Each row is a point on a tangle of strands that fork, close into loops and nearly touch. The rows are in no order.
Two points are linked if the straight distance between their rows is under 104. Some points are linked to none.
(1022): | -25 |  21 |  -4 |   9 |  -3 |  37 | -38 |  64 |  36 |  -2 |  17 | -49 | -31 |  14 |  54 |  36 |  17 | -33 | -33 | -24 |  62 | -17 |
(1175): | -18 |  11 |  16 |  11 | -10 |  35 |  69 |  17 |  60 | -41 | -11 | -49 | -30 |  53 |  -9 |  20 |  45 |  39 | -32 | -47 |  29 | -54 |
(756): | -53 |  -9 |   9 |   7 |   8 |  35 | -27 |  -1 |  -2 |  29 |  20 |   3 |   0 | -43 |  39 |   9 |   3 | -12 |  36 | -18 | -36 |  28 |
(269): |   8 |  29 |  35 | -14 | -13 |  36 |  -6 |  20 | -39 |  19 |  28 |   7 |  68 | -27 |  16 | -25 |  37 |  18 |  46 |  15 |   0 | -29 |
(691): |  26 |  70 | -21 | -29 |  17 |  50 |  54 |  24 |  15 |  17 | -17 | -36 | -24 |  -5 |   8 |  41 |  42 | -17 | -13 | -29 |  89 | -33 |
(669): | -25 | -58 | -23 |  31 | -23 | -40 |   6 | -76 |  39 |  -2 |  -8 |   3 | -39 |   9 | -28 |  -6 | -62 |  13 | -43 | -49 | -82 |  -7 |
(1312): | -28 |  34 |  -6 | -10 |  20 |  52 |  52 | -35 |  13 |  27 |   6 | -35 | -16 | -23 |   1 |  29 |   2 |  35 |  32 | -76 | -10 | -48 |
(893): |  41 |  31 |  27 |   7 |  17 | -17 |  65 | -10 |   0 |  -1 | -40 |   8 |  -1 |   9 | -48 |  29 |  -5 |  14 |   7 |  -8 |  26 |  28 |
(568): | -31 | -56 |  -4 |   8 | -20 | -24 | -51 |   4 |   1 |   4 |   6 |  34 | -10 | -23 |  24 | -52 | -23 |  27 |  -7 |   7 | -85 |  17 |
(1324): | -41 | -19 | -18 |   7 |  -4 | -26 | -17 |  28 |  48 |  -2 | -53 |   1 | -55 |  24 |  22 |  65 | -36 | -10 | -71 | -24 |  54 |  11 |
(1181): |  14 | -60 | -56 | -41 |  -4 | -27 | -21 | -40 | -35 |  40 | -10 | -25 | -14 | -11 | -44 | -53 | -54 |   0 | -13 |  48 | -78 |  -8 |
(974): |  26 | -67 | -13 |   7 |  30 | -35 |  -3 | -21 |   7 |  20 | -20 | -24 | -18 |  -6 |  -7 | -49 | -36 | -35 |   4 | -15 | -84 |  23 |
(54): |  -4 |  -3 | -35 | -10 |  18 | -49 | -11 |  -5 | -13 |   3 | -49 |  -7 | -67 |  23 | -34 |  38 | -66 |  28 | -38 |  16 | -27 | -11 |
(719): |  44 | -39 | -68 | -16 |   9 |  -9 | -37 | -25 | -51 |  55 | -18 | -17 | -29 | -26 | -34 | -48 | -83 | -14 | -13 |  51 | -71 |   2 |
(868): |  39 |  58 |  -1 |   8 | -11 |  81 |  -5 |   2 | -46 |  -6 |  71 |  68 |  54 | -19 |  10 | -13 |  63 | -18 |  26 |  64 |  30 |  -8 |
(20): |  -4 |  -9 |  26 | -27 | -27 | -20 |  10 |  12 |  -5 | -27 |  -7 |  -4 |  66 |   9 | -23 | -10 |  21 |  -8 |  39 |  31 |  -8 | -11 |
(176): | -60 |   2 | -13 |  29 | -18 |   2 | -60 |  15 |  16 |   3 |  -9 |   3 | -24 |  -1 |  62 |  41 | -31 |  -4 | -22 | -24 |  24 |  36 |
(323): |  18 |  26 |   9 |  14 |   5 |   3 | -40 |  63 | -15 | -12 |  -1 |  47 | -16 |  -8 |  15 |  15 |  12 | -27 |  15 |  60 |   4 |  27 |
(486): | -49 | -46 |  20 |  -4 | -43 | -43 | -11 |  -8 |  -2 | -30 |   2 | -15 |  40 |  32 |   9 | -12 |   3 |  31 |  -7 |   5 | -48 |  -8 |
(281): | -67 |  11 |  24 |  10 | -26 |  -2 |   4 | -26 |  22 |   7 |  29 | -15 |  -2 |  -1 |  38 |  11 |  17 |  32 | -23 | -68 |  -3 | -24 |
(1322): |   5 |   7 |  -3 |  16 |   5 |  45 |  51 |  30 |  35 | -16 | -34 | -45 | -61 |  23 | -21 |  49 |  33 |  22 | -24 | -48 |  93 |  -6 |
(565): |  29 |   5 |  16 | -10 | -21 |  56 | -11 | -19 | -44 |  -8 |  53 |  79 |  76 | -37 |  -8 | -23 |  67 | -18 |  35 |  71 |  10 |  -3 |
(541): | -37 |  57 |  13 |   8 |  15 |  40 |  18 |  34 |  35 |  13 | -10 | -37 | -25 |  -3 |  50 |  50 |   8 |  12 | -32 | -68 |  35 | -69 |
(660): |   7 | -33 | -43 |  -2 |  -1 | -51 |  -5 | -44 | -20 |   5 | -20 | -25 | -42 |  18 | -16 |  -4 | -44 |  27 |  -2 | -18 | -29 |  46 |
(531): |  -7 |  24 |  -4 | -24 |  41 | -26 |  19 |  19 |  19 |  -1 | -15 |   1 | -25 |  11 |   3 |  36 |  -6 |  -8 |  -8 |  13 |  48 |  41 |
(473): | -37 |  53 |  10 |  -6 |  36 |  13 |   5 |  30 |  10 |   1 | -11 | -14 | -21 | -15 |  42 |  32 |  19 |   4 |  -5 | -44 |  23 | -29 |
(355): |  41 |  -3 |   4 |  -3 | -40 | -19 | -20 |  19 | -32 | -30 |  19 |  33 |  61 |  34 | -14 |  -4 |  28 | -12 |   2 |  99 |  12 |  14 |
(9): | -36 |  46 | -25 |  -2 |  -8 |  56 |  62 | -13 |  42 |   5 |  -1 | -37 | -26 |  -7 |   5 |  36 |  24 |  48 |   9 | -68 |   6 | -70 |
(260): |  34 | -34 |  24 | -14 |   1 | -14 |   9 | -38 | -35 | -23 |   5 |  30 | 105 | -30 | -17 | -65 |  21 | -48 |  56 |  45 | -19 | -18 |
(76): |  44 | -24 |  10 |   5 | -24 |   1 | -26 |  -5 | -60 |  14 |  23 |  94 |  34 | -38 | -33 | -19 |  16 | -28 |  18 |  71 | -22 |  27 |
(973): |  14 | -55 |  19 |  -6 |  30 | -20 |  -3 | -17 |  -9 |  15 |  20 | -12 |  18 |  -7 | -13 | -44 |  -4 | -27 |  32 |  -4 | -72 |  18 |
(578): |  49 |  15 |  16 | -15 | -27 | -50 |  21 |  27 |  -2 | -28 | -11 | -11 |   2 |  45 | -46 |  11 |  16 |   0 | -22 |  32 |  42 |  11 |
(374): |   5 |  47 |  16 |  -6 |  46 |   2 |  -6 |   2 | -25 |   4 |  10 |  24 |  -4 | -22 |   3 |  20 |  17 | -36 |  49 |   4 |   4 |  21 |
(244): |  13 |  28 |  10 | -19 | -11 |  58 |  -6 |  47 | -18 |  -2 |  37 |  -1 |  51 |  19 |  49 | -12 |  75 |   5 |  12 |  66 |  30 | -26 |
(1263): |  43 |  52 |  35 |   6 |  10 |  -5 |  31 | -21 | -31 |   8 |  23 |  26 |  56 |   7 | -21 |   6 |  10 | -27 |   9 |  31 |  23 |  26 |
(859): |  60 | -57 |  -3 |  -1 | -11 | -17 | -16 | -37 | -44 |  -8 |  17 |  59 |  79 | -30 | -23 | -80 |  23 | -59 |  35 |  63 | -39 |   0 |
(322): | -14 | -48 |  10 |  29 |  -3 | -26 |  15 | -48 |  31 |   7 | -18 | -11 | -28 |  -4 | -21 | -22 | -45 |  23 |  -1 | -71 | -50 |  20 |
(511): |  20 |  19 |  22 | -28 |   7 |   9 |  49 | -38 | -30 | -12 |   6 | -21 |  81 |  -8 | -19 | -38 |  33 |  -3 |  64 |  -8 |   2 | -43 |
(179): |  31 |  -2 |  27 | -11 |   4 |   4 |   5 |  60 |  13 |  15 |   5 | -38 | -11 |  40 |  23 |  17 |  19 | -36 | -60 |  26 |  63 |  12 |
(1366): |   4 |  34 |  11 |  -6 |  -5 |  49 | -13 |  67 |   7 |  -7 |  18 | -19 |  11 |  19 |  67 |  -2 |  38 |  -5 |  -6 |  33 |  37 |  11 |
(297): | -81 |   6 |  -5 |  46 |  -2 |   8 | -49 | -10 |  38 | -17 |   0 |  12 | -22 |   5 |  63 |  62 | -40 | -21 | -29 | -50 |  31 |  10 |
(560): | -15 |  -8 |  17 |  -4 |  -9 | -38 | -30 |  20 |   2 |   5 | -11 |   9 | -10 | -14 | -10 |  -1 | -31 |  21 |   3 |   7 | -19 |  25 |
(921): | -34 | -13 | -24 |  18 | -12 | -53 | -30 |   0 |  18 | -17 |  -4 | -13 | -53 |  44 | -12 |  38 | -55 |  25 | -61 |  14 | -29 |  -6 |
(219): |  10 |  67 |   0 | -25 |  -3 |  22 | -12 |  52 |  -4 |  14 |  13 |  -7 |  -8 | -31 |  16 |  48 |  39 | -37 |  17 |   1 |  62 | -16 |
(512): | -41 |  -7 | -32 | -20 |  29 | -36 |  -6 |  14 |  35 | -11 | -40 |   4 | -55 |  14 |   7 |  51 | -35 |   0 | -36 | -11 |  47 |  26 |
(851): | -26 |  44 |  -5 |   6 |  56 |   7 | -14 |  12 |   7 |  -8 | -28 |  -4 | -24 | -23 |  37 |  22 | -29 |  -4 |  29 | -54 |  39 |   6 |
(661): |   6 |  -5 |  23 | -24 |  -6 |  -2 |  18 | -30 | -37 | -38 |   4 |  -5 |  97 |   0 |  -9 | -31 |  36 | -22 |  56 |  46 |   5 | -35 |
(923): |  44 |  31 |  14 |   1 |  14 | -28 |  37 | -23 | -17 |   7 |  -6 |  14 |  17 |   8 | -32 |   4 | -23 | -10 |  18 |  17 |   8 |  45 |
(801): | -28 | -18 |  30 |  12 |  14 |   4 |  18 | -31 |  24 |   5 |  12 | -41 |   7 |  -8 |  -7 | -20 | -20 |  21 |  26 | -71 | -38 |  -6 |
(726): | -34 | -38 | -45 |  39 |   8 | -27 | -35 | -62 |  17 |  -1 | -17 |   2 | -43 |  -3 |  24 |   9 | -85 | -16 | -26 | -54 | -42 |  38 |
(732): |  27 |  13 | -27 |   5 |  50 | -51 | -25 | -11 | -36 |  -6 | -46 |  22 | -39 |  -6 | -13 |  19 | -58 | -17 |  10 |   0 |  29 |  43 |
(862): |   1 | -14 |  42 |   5 |  -1 |  46 | -34 |  33 | -30 |   8 |  16 |  52 |  15 | -19 |  19 |   2 |  59 |  10 |  36 |  63 | -21 |  12 |
(666): | -42 |  13 |  21 |  26 |  12 |  32 |  52 | -10 |  35 |  -7 | -43 | -11 | -43 | -12 |  -9 |  47 |   4 |  35 |   1 | -81 |  23 | -10 |
(1088): |  47 | -66 | -41 |   7 |  12 |   3 | -62 |  -6 | -56 |  63 | -12 |  13 | -26 | -32 | -11 | -48 | -51 |  -7 |  -6 |  48 | -74 |  24 |
(984): | -46 | -14 | -27 |  22 |  -1 | -29 | -43 | -17 |   5 |   5 | -24 |  11 | -35 |   1 |  36 |  23 | -74 |  12 | -19 | -20 |  -9 |  52 |
(1335): |  49 |  29 |  10 |  -4 | -24 | -16 |  -2 |  39 | -15 | -21 |  20 |   0 |  40 |  46 |  -3 | -14 |  27 | -15 | -24 |  64 |  44 |  16 |
(1032): |  42 |  23 | -24 |   3 |  18 | -27 | -41 |  -1 | -57 |  12 |  11 |  65 |  -7 | -20 |   3 | -12 | -17 | -11 |   3 |  59 |   8 |  62 |
(623): |  58 | -91 |  -2 |   1 |  -8 |  -3 | -32 | -11 | -26 |  26 |  -2 |  24 |  50 | -31 | -20 | -78 |   3 | -43 |  31 |  53 | -63 |  20 |
(1149): | -28 | -31 | -11 |  24 |  26 | -23 |  22 | -28 |  35 | -20 | -34 |   1 | -65 |  41 | -40 |  43 | -36 |  46 | -31 | -28 |  13 |   9 |
(1126): |  -5 |  14 |  29 |  11 |  27 |  -5 |  53 |  -3 |  23 |  -3 | -52 |   1 | -24 |  -4 | -19 |  32 | -19 |  26 |   9 | -41 |  12 |  14 |
(60): |  41 |  -6 | -13 | -11 |  34 | -45 |  -8 | -24 | -32 |   4 |  -5 |  13 | -25 | -31 | -20 | -23 |   2 | -55 |  39 |  -7 | -30 |  45 |
(1060): |   6 |  20 |   8 | -14 |  14 | -12 |  -1 |  54 |  10 |  15 | -20 |  -4 | -16 |  12 |  22 |  26 |   3 | -24 | -34 |  25 |  57 |  24 |
(1176): |  -5 | -37 |  -7 |   3 |  -6 |   3 | -50 |  21 | -13 | -15 |  20 |  26 |  -6 |  14 |  20 | -39 |   1 |  29 |  31 |  65 | -41 |  48 |
(119): |  23 |  65 | -18 | -49 | -13 |  38 |  60 |   2 |   1 |  -2 |   8 | -38 |  43 |   4 | -18 |  10 |  50 |  19 |  19 |  -6 |  38 | -88 |
(1161): |  70 | -78 | -37 |   2 |   5 |  -7 | -36 | -10 | -32 |  49 |  -2 |   9 |   4 | -27 | -10 | -80 | -22 | -39 |   2 |  47 | -74 |  32 |
(172): |  -54 |   18 |   -6 |   55 |    5 |   29 |    2 |  -17 |   55 |  -33 |  -32 |   -4 |  -55 |   13 |   18 |   64 |   -2 |   13 |  -39 | -103 |   78 |  -38 |
(774): | -22 | -46 |  18 | -13 |   4 |  10 | -25 |  -8 | -22 |  -2 |  32 |   5 |  55 | -18 |  29 | -76 |  34 |  21 |  47 |  19 | -25 |   6 |
(731): | -40 |   7 |  18 |   9 |  -5 | -27 | -19 |  30 |  39 | -15 |   9 |  -4 |  -5 |  24 |  17 |  11 | -13 |  21 | -20 |  -5 | -13 |   9 |
(591): |   -6 |  -54 |  -69 |   23 |   16 |  -21 |  -29 |  -57 |   16 |   27 |  -31 |   -7 |  -50 |  -15 |    8 |  -25 | -101 |  -26 |  -41 |  -35 |  -76 |   14 |
(1250): |  -6 |   2 |  20 |   3 |   2 |  11 |  72 | -16 |  15 | -38 | -30 | -33 | -15 |  48 | -22 |  11 |  57 |  54 |  13 | -41 |  19 | -20 |
(999): | -35 | -28 | -30 |  22 | -17 | -52 | -26 | -41 |  17 |  -1 |  -1 |   3 | -41 |  19 | -22 |  -3 | -77 |  32 | -51 | -10 | -64 | -12 |
(52): | -10 |   4 |  32 | -11 | -38 |  -6 |   0 |  38 |   6 | -26 |  13 | -39 |  63 |  29 | -11 |   9 |  32 |  -3 |  15 |  34 |   7 | -23 |
(807): |  14 | -44 |  15 | -12 |  -8 |   5 | -39 |  -7 | -36 |  -1 |  34 |  32 |  57 | -27 |  -7 | -66 |  33 |  16 |  51 |  48 |  -9 |  24 |
(275): |  -7 |  -1 |  39 | -17 | -17 | -10 |  39 |  31 |  35 | -21 |  -5 | -41 |  27 |  41 | -23 |  18 |  27 |  18 | -18 |  -2 |  26 | -29 |
(312): | -33 |  21 |  15 | -28 |  -5 |   3 |  23 |  -1 |   3 | -17 |  12 | -45 |  31 |   8 |  15 | -14 |  44 |  34 |  17 | -40 |   4 | -57 |
(1331): |  39 |  77 |  27 |   4 |  -6 |  29 |  29 |  -5 | -40 |  26 |  30 |  22 |  63 |  -7 |  -2 |  14 |  30 | -30 |  13 |  14 |  32 | -13 |
(958): | -51 | -20 |  22 | -10 | -12 |  25 | -15 |  -2 |  -5 | -17 |  29 |  -9 |  65 |  -4 |  49 | -34 |  45 |  24 |  31 |  13 | -35 | -27 |
(790): |   1 | -27 |  10 | -13 | -32 | -43 |  40 |  -9 |  19 | -27 | -30 | -20 |  -1 |  39 | -58 |   9 | -12 |  49 |   3 |  -3 | -12 |   3 |
(805): |   6 | -62 | -10 | -29 | -26 | -48 |  -3 | -27 | -17 |  -2 |  -7 | -10 |  60 |   7 | -37 | -47 | -36 |  22 |  11 |  48 | -32 |  10 |
(919): | -22 | -45 |   1 |  31 |  32 | -19 |  31 | -48 |  18 |  -1 | -30 |  -1 | -60 |  12 | -23 |  18 | -43 |  32 | -13 | -61 | -26 |  23 |
(1134): |  47 |  33 |   8 | -13 |  -6 |  -1 |  15 | -41 | -36 |  -2 |  50 |  53 |  59 | -48 | -36 | -35 |  35 | -60 |  33 |   4 |  -7 |  -6 |
(832): | -52 | -10 | -35 |  44 |  -6 | -45 | -33 | -50 |  46 | -36 | -16 |  22 | -69 |  15 |   2 |  44 | -61 |  13 | -49 | -56 |  12 |  -1 |
(506): |  50 |  42 |  19 |  -1 | -30 |  35 |   4 |  32 | -22 | -20 |  48 |   7 |  69 |  29 |  13 | -21 |  60 | -34 | -19 |  72 |  57 | -16 |
(676): | -30 |   1 |  19 |  34 | -45 |  14 |  43 |  10 |  72 | -32 | -14 | -34 | -37 |  40 |  12 |  41 |  29 |  13 | -62 | -61 |  29 | -34 |
(1115): |  12 |  -6 |  -9 |  16 |  69 | -38 | -15 | -19 |  -1 |  -6 | -41 |   3 | -48 | -13 | -15 | -10 | -51 | -10 |  25 | -44 | -10 |  30 |
(1208): |  22 |  -9 |  -7 | -25 | -22 | -53 |  22 |  -1 | -12 | -17 | -25 | -22 |   5 |  45 | -42 |  11 |  -8 |  35 | -21 |  38 |   5 |   6 |
(366): |  -8 |  25 |  11 | -34 | -21 |  30 |   1 |  70 |  34 | -10 |  34 | -58 |  14 |  19 |  23 | -11 |  55 | -12 | -31 |  -3 |  40 | -71 |
(794): |  -6 | -55 | -40 |   9 |   8 | -30 | -36 | -16 |  -2 |  14 | -10 |   0 | -28 | -14 |  20 | -49 | -60 | -11 | -15 | -10 | -89 |  19 |
(420): | -55 |  11 |  13 |  36 |  -7 |  -8 |   9 | -30 |  46 | -17 |   0 |  -3 | -32 |  -3 |   5 |  28 | -21 |  28 | -16 | -88 |  -1 |  -4 |
(1137): |  30 |  37 |  19 | -26 |   1 |  11 |  50 | -20 | -12 |  26 |   1 |  -3 |  13 | -41 | -47 |   5 |  17 | -13 |  52 | -40 |  16 |  -6 |
(1266): |   3 |  57 |   0 | -16 |  -5 |  47 | -14 |  29 | -28 |  22 |  35 | -24 |  33 | -19 |  26 |  -4 |  39 |  25 |  40 |  -2 |   3 | -64 |
(1091): | -44 |   1 |  14 |  56 | -27 |  16 |  36 | -27 |  61 | -38 |  -9 | -10 | -66 |  39 |   0 |  55 |  35 |  29 | -57 | -81 |  42 | -35 |
(1044): |  54 |  46 |  -1 |   4 |   5 | -33 | -19 |  18 | -34 |  -1 |  27 |  66 |   4 |  -2 | -19 |  -9 |  -7 | -16 | -28 |  57 |  38 |  34 |
(537): |  40 |  56 |  12 |  26 |  12 |  48 | -21 |  15 | -38 |  -4 |  49 |  74 |  22 | -25 |  11 |   3 |  40 | -41 |  18 |  50 |  20 |  19 |
(288): | -29 |  -5 |  -4 |  11 | -18 |   4 |  23 |  30 |  72 | -25 | -29 | -28 | -55 |  33 |  26 |  49 |  -9 | -11 | -72 | -46 |  59 |  -3 |
(5): |  24 |  55 |  -5 | -33 |  -4 |  31 |  61 | -12 |  -3 |   2 |  -3 | -29 |  15 | -14 | -35 |  19 |  50 |   3 |  51 | -30 |  29 | -39 |
(283): | -21 |  -4 |  31 |  -7 |   3 | -30 |  17 |  39 |  42 | -13 |   4 | -23 | -12 |  48 | -15 |  31 |  -1 |  14 | -41 |   6 |  19 | -10 |
(183): |  32 |  59 |  27 |  -1 |  -9 |  39 |   9 |   1 | -58 |  23 |  41 |  25 |  91 | -30 |  -6 | -24 |  37 |  -6 |  32 |  18 |  22 | -45 |
(1107): | -29 | -25 | -54 |   7 |  18 | -15 | -62 | -11 | -18 |  20 |   5 |   8 | -49 |   7 |   6 |  -9 | -81 |  28 | -30 |  51 | -56 |  15 |
(485): |   8 | -15 | -48 |   8 |  26 | -12 | -67 |  -4 | -43 |  14 | -13 |  31 | -34 | -11 |  25 |   5 | -40 |  -3 |   9 |  49 |   3 |  63 |
(16): |   3 |  14 |   5 |   0 |  59 | -16 |  -5 |  -4 |  -5 |  -5 | -19 |   4 | -24 | -42 |  18 | -23 | -30 | -10 |  36 | -60 |  -9 |  23 |
(51): |  40 | -21 |  -6 | -10 | -28 | -31 | -33 |   5 | -53 | -10 |  -4 |  34 |  40 |  23 | -30 | -18 |  -8 |   9 |   3 | 101 | -30 |   5 |
(1349): | -31 | -39 |  21 |  -7 | -43 | -30 |  36 | -28 |  28 | -31 | -17 | -26 |  37 |  30 | -24 |   6 |  -2 |  46 |   4 | -14 | -19 |  -5 |
(1299): |  43 |  73 | -15 | -44 | -24 |  35 |  48 |  15 | -13 |  13 |  25 | -24 |  48 |   1 |  -5 |  23 |  64 | -31 |  -2 |  20 |  52 | -79 |
(873): | -30 |  37 |   7 |   7 | -10 |  25 | -22 |  48 |  20 | -11 |  27 | -22 |   4 |  16 |  53 |  -9 |  13 |  16 |   1 |   4 |   9 |   6 |
(162): |  40 |  75 |  -5 | -29 |  -9 |  40 |  31 |  43 |   1 |  15 |  13 | -29 |   8 | -10 |  11 |  27 |  46 | -33 | -13 |   1 |  69 | -40 |
(1138): |  36 | -23 |  26 |   5 | -14 |  50 | -19 |  -6 | -48 |   0 |  30 |  81 |  39 | -24 | -16 |  -7 |  60 | -19 |  43 |  76 | -13 |  29 |
(189): |  47 | -41 | -35 | -21 | -12 | -40 | -26 | -21 | -55 |  -6 |   0 |  30 |  24 |   1 | -39 | -59 | -19 | -15 |  13 |  90 | -65 |   3 |
(1372): | -26 |  26 |  -4 |   5 |   5 |  64 |  33 |  25 |  66 |  13 |  -3 | -55 | -48 |  12 |  49 |  38 |  12 |  -2 | -71 | -80 |  71 | -73 |
(106): |  41 | -38 |   4 |  16 |  -4 |  18 | -57 |  17 | -46 |  14 |   1 |  81 | -12 | -39 | -13 | -24 |  11 |  10 |  24 |  70 | -45 |  35 |
(881): | -44 | -25 |   4 |  15 | -32 |   7 | -53 |  12 |  10 | -16 |  30 |  22 |   0 |  -3 |  41 | -35 |  -3 |  33 |  13 |  18 | -56 |  27 |
(827): | -46 | -15 |  -9 |  20 |  31 |  22 | -55 |   1 |   2 |  23 |   3 |  13 | -23 | -44 |  47 |   1 | -38 | -18 |  32 | -22 | -12 |  54 |
(1222): |  15 | -69 | -30 | -34 |  -1 | -51 |  12 | -41 |  -9 |   9 | -11 | -25 |  16 |   4 | -53 | -46 | -43 |  13 |   2 |  24 | -51 |   7 |
(71): |  -7 | -24 | -35 |   8 |  16 | -12 | -61 |   0 | -22 |   3 |  14 |   8 | -28 |  13 |  23 | -18 | -42 |  24 |   6 |  55 | -31 |  61 |
(33): | -12 | -25 |  28 | -12 |  21 |   0 |  17 | -25 |  -1 |  18 |  23 | -25 |  25 | -13 |  -5 | -35 |   4 | -14 |  52 | -40 | -50 |   2 |
(1095): |  21 |  43 |  -4 | -16 |  15 |  21 |  54 |  27 |  29 | -11 | -29 | -21 | -41 |   8 | -14 |  47 |  38 | -10 | -14 | -27 |  87 |  -1 |
(545): |  33 | -11 |  21 |  -6 |  -4 | -33 | -13 |  -1 | -35 |  29 |   8 |  43 |  28 | -41 | -38 | -32 | -15 | -16 |  19 |  40 | -29 |  21 |
(987): |  59 | -30 | -12 | -20 |  21 | -49 |  22 | -41 | -21 |  16 |  -6 |   7 | -12 | -23 | -66 | -32 |  -4 | -40 |  21 | -11 | -27 |  29 |
(900): | -73 |  -2 |  25 |  15 | -34 |  14 | -17 | -16 |  17 |  -5 |  44 |  -7 |  30 |   5 |  53 |   0 |  28 |  26 |  -8 | -23 | -32 | -18 |
(1021): |  51 |  15 |  18 | -20 |   6 |  -1 |  31 | -36 | -23 |  20 |  20 |   8 |  44 | -47 | -42 | -45 |  11 | -50 |  50 | -17 | -14 |   6 |
(339): | -24 |  17 |  23 |   5 |   4 |  50 | -27 |  34 | -13 |  29 |   7 |  22 |   7 | -33 |  46 |  13 |  24 |   0 |  33 |  23 | -19 |  29 |
(1016): |  16 | -13 |  -6 | -21 | -12 | -48 | -20 |  12 | -20 |  28 | -15 |  31 | -11 | -27 | -29 | -20 | -41 |   7 |  -2 |  32 | -36 |  22 |
(284): |  42 | -49 | -34 |  -8 |  39 | -38 |  28 | -38 |   4 |  18 | -45 |  -6 | -44 | -13 | -47 | -35 | -47 | -25 |   4 | -19 | -57 |  28 |
(488): |  -7 |  58 | -15 | -40 |   2 |  46 |  64 |  16 |  18 |  22 |   0 | -43 |  14 |  -3 |  12 |  25 |  29 |  37 |  -2 | -33 |  23 | -90 |
(245): | -34 | -37 |  -4 |  56 |  16 |  13 |  47 | -17 |  42 | -22 | -51 |  19 | -84 |  35 | -22 |  48 |  -8 |  58 | -39 | -48 |  42 |  15 |
(1173): | -23 |  16 |  14 |  -7 | -43 |  29 |  -1 |  65 |  52 |  -6 |  22 | -56 |  -8 |  22 |  47 |   4 |  34 | -19 | -60 | -33 |  33 | -50 |
(1163): | -65 |  21 |  -4 |  38 |   3 |  43 | -32 |  20 |  62 |  -9 |   8 | -22 | -25 |  18 |  72 |  55 | -17 | -34 | -50 | -56 |  67 | -16 |
(340): |  -2 |  14 |   3 |   4 |   4 |  66 |  50 |  37 |  55 |  11 | -14 | -72 | -44 |  27 |  13 |  36 |  24 |  -1 | -49 | -59 |  84 | -41 |

A tip is a point with one link. Name the tips that can be reached along the links from each point below, in the order of the rows.
(512) | (179), (172), (1250)
(900) | (807), (1266)
(1299) | (1312), (219), (732), (1134)

Name the points in between on the shortest way along the links from the first point to the second, in order.
(1208), (545) | (578), (1335), (506), (244), (1366), (873), (731), (560), (1016)
(923), (807) | (893), (1126), (666), (420), (281), (900), (958), (774)
(1021), (691) | (1137), (5), (119), (1299), (162)
(16), (119) | (851), (473), (541), (1372), (340), (1322), (1095), (691), (162), (1299)
(984), (801) | (726), (591), (794), (974), (973), (33)
(1176), (919) | (881), (568), (794), (974), (973), (33), (801), (322)
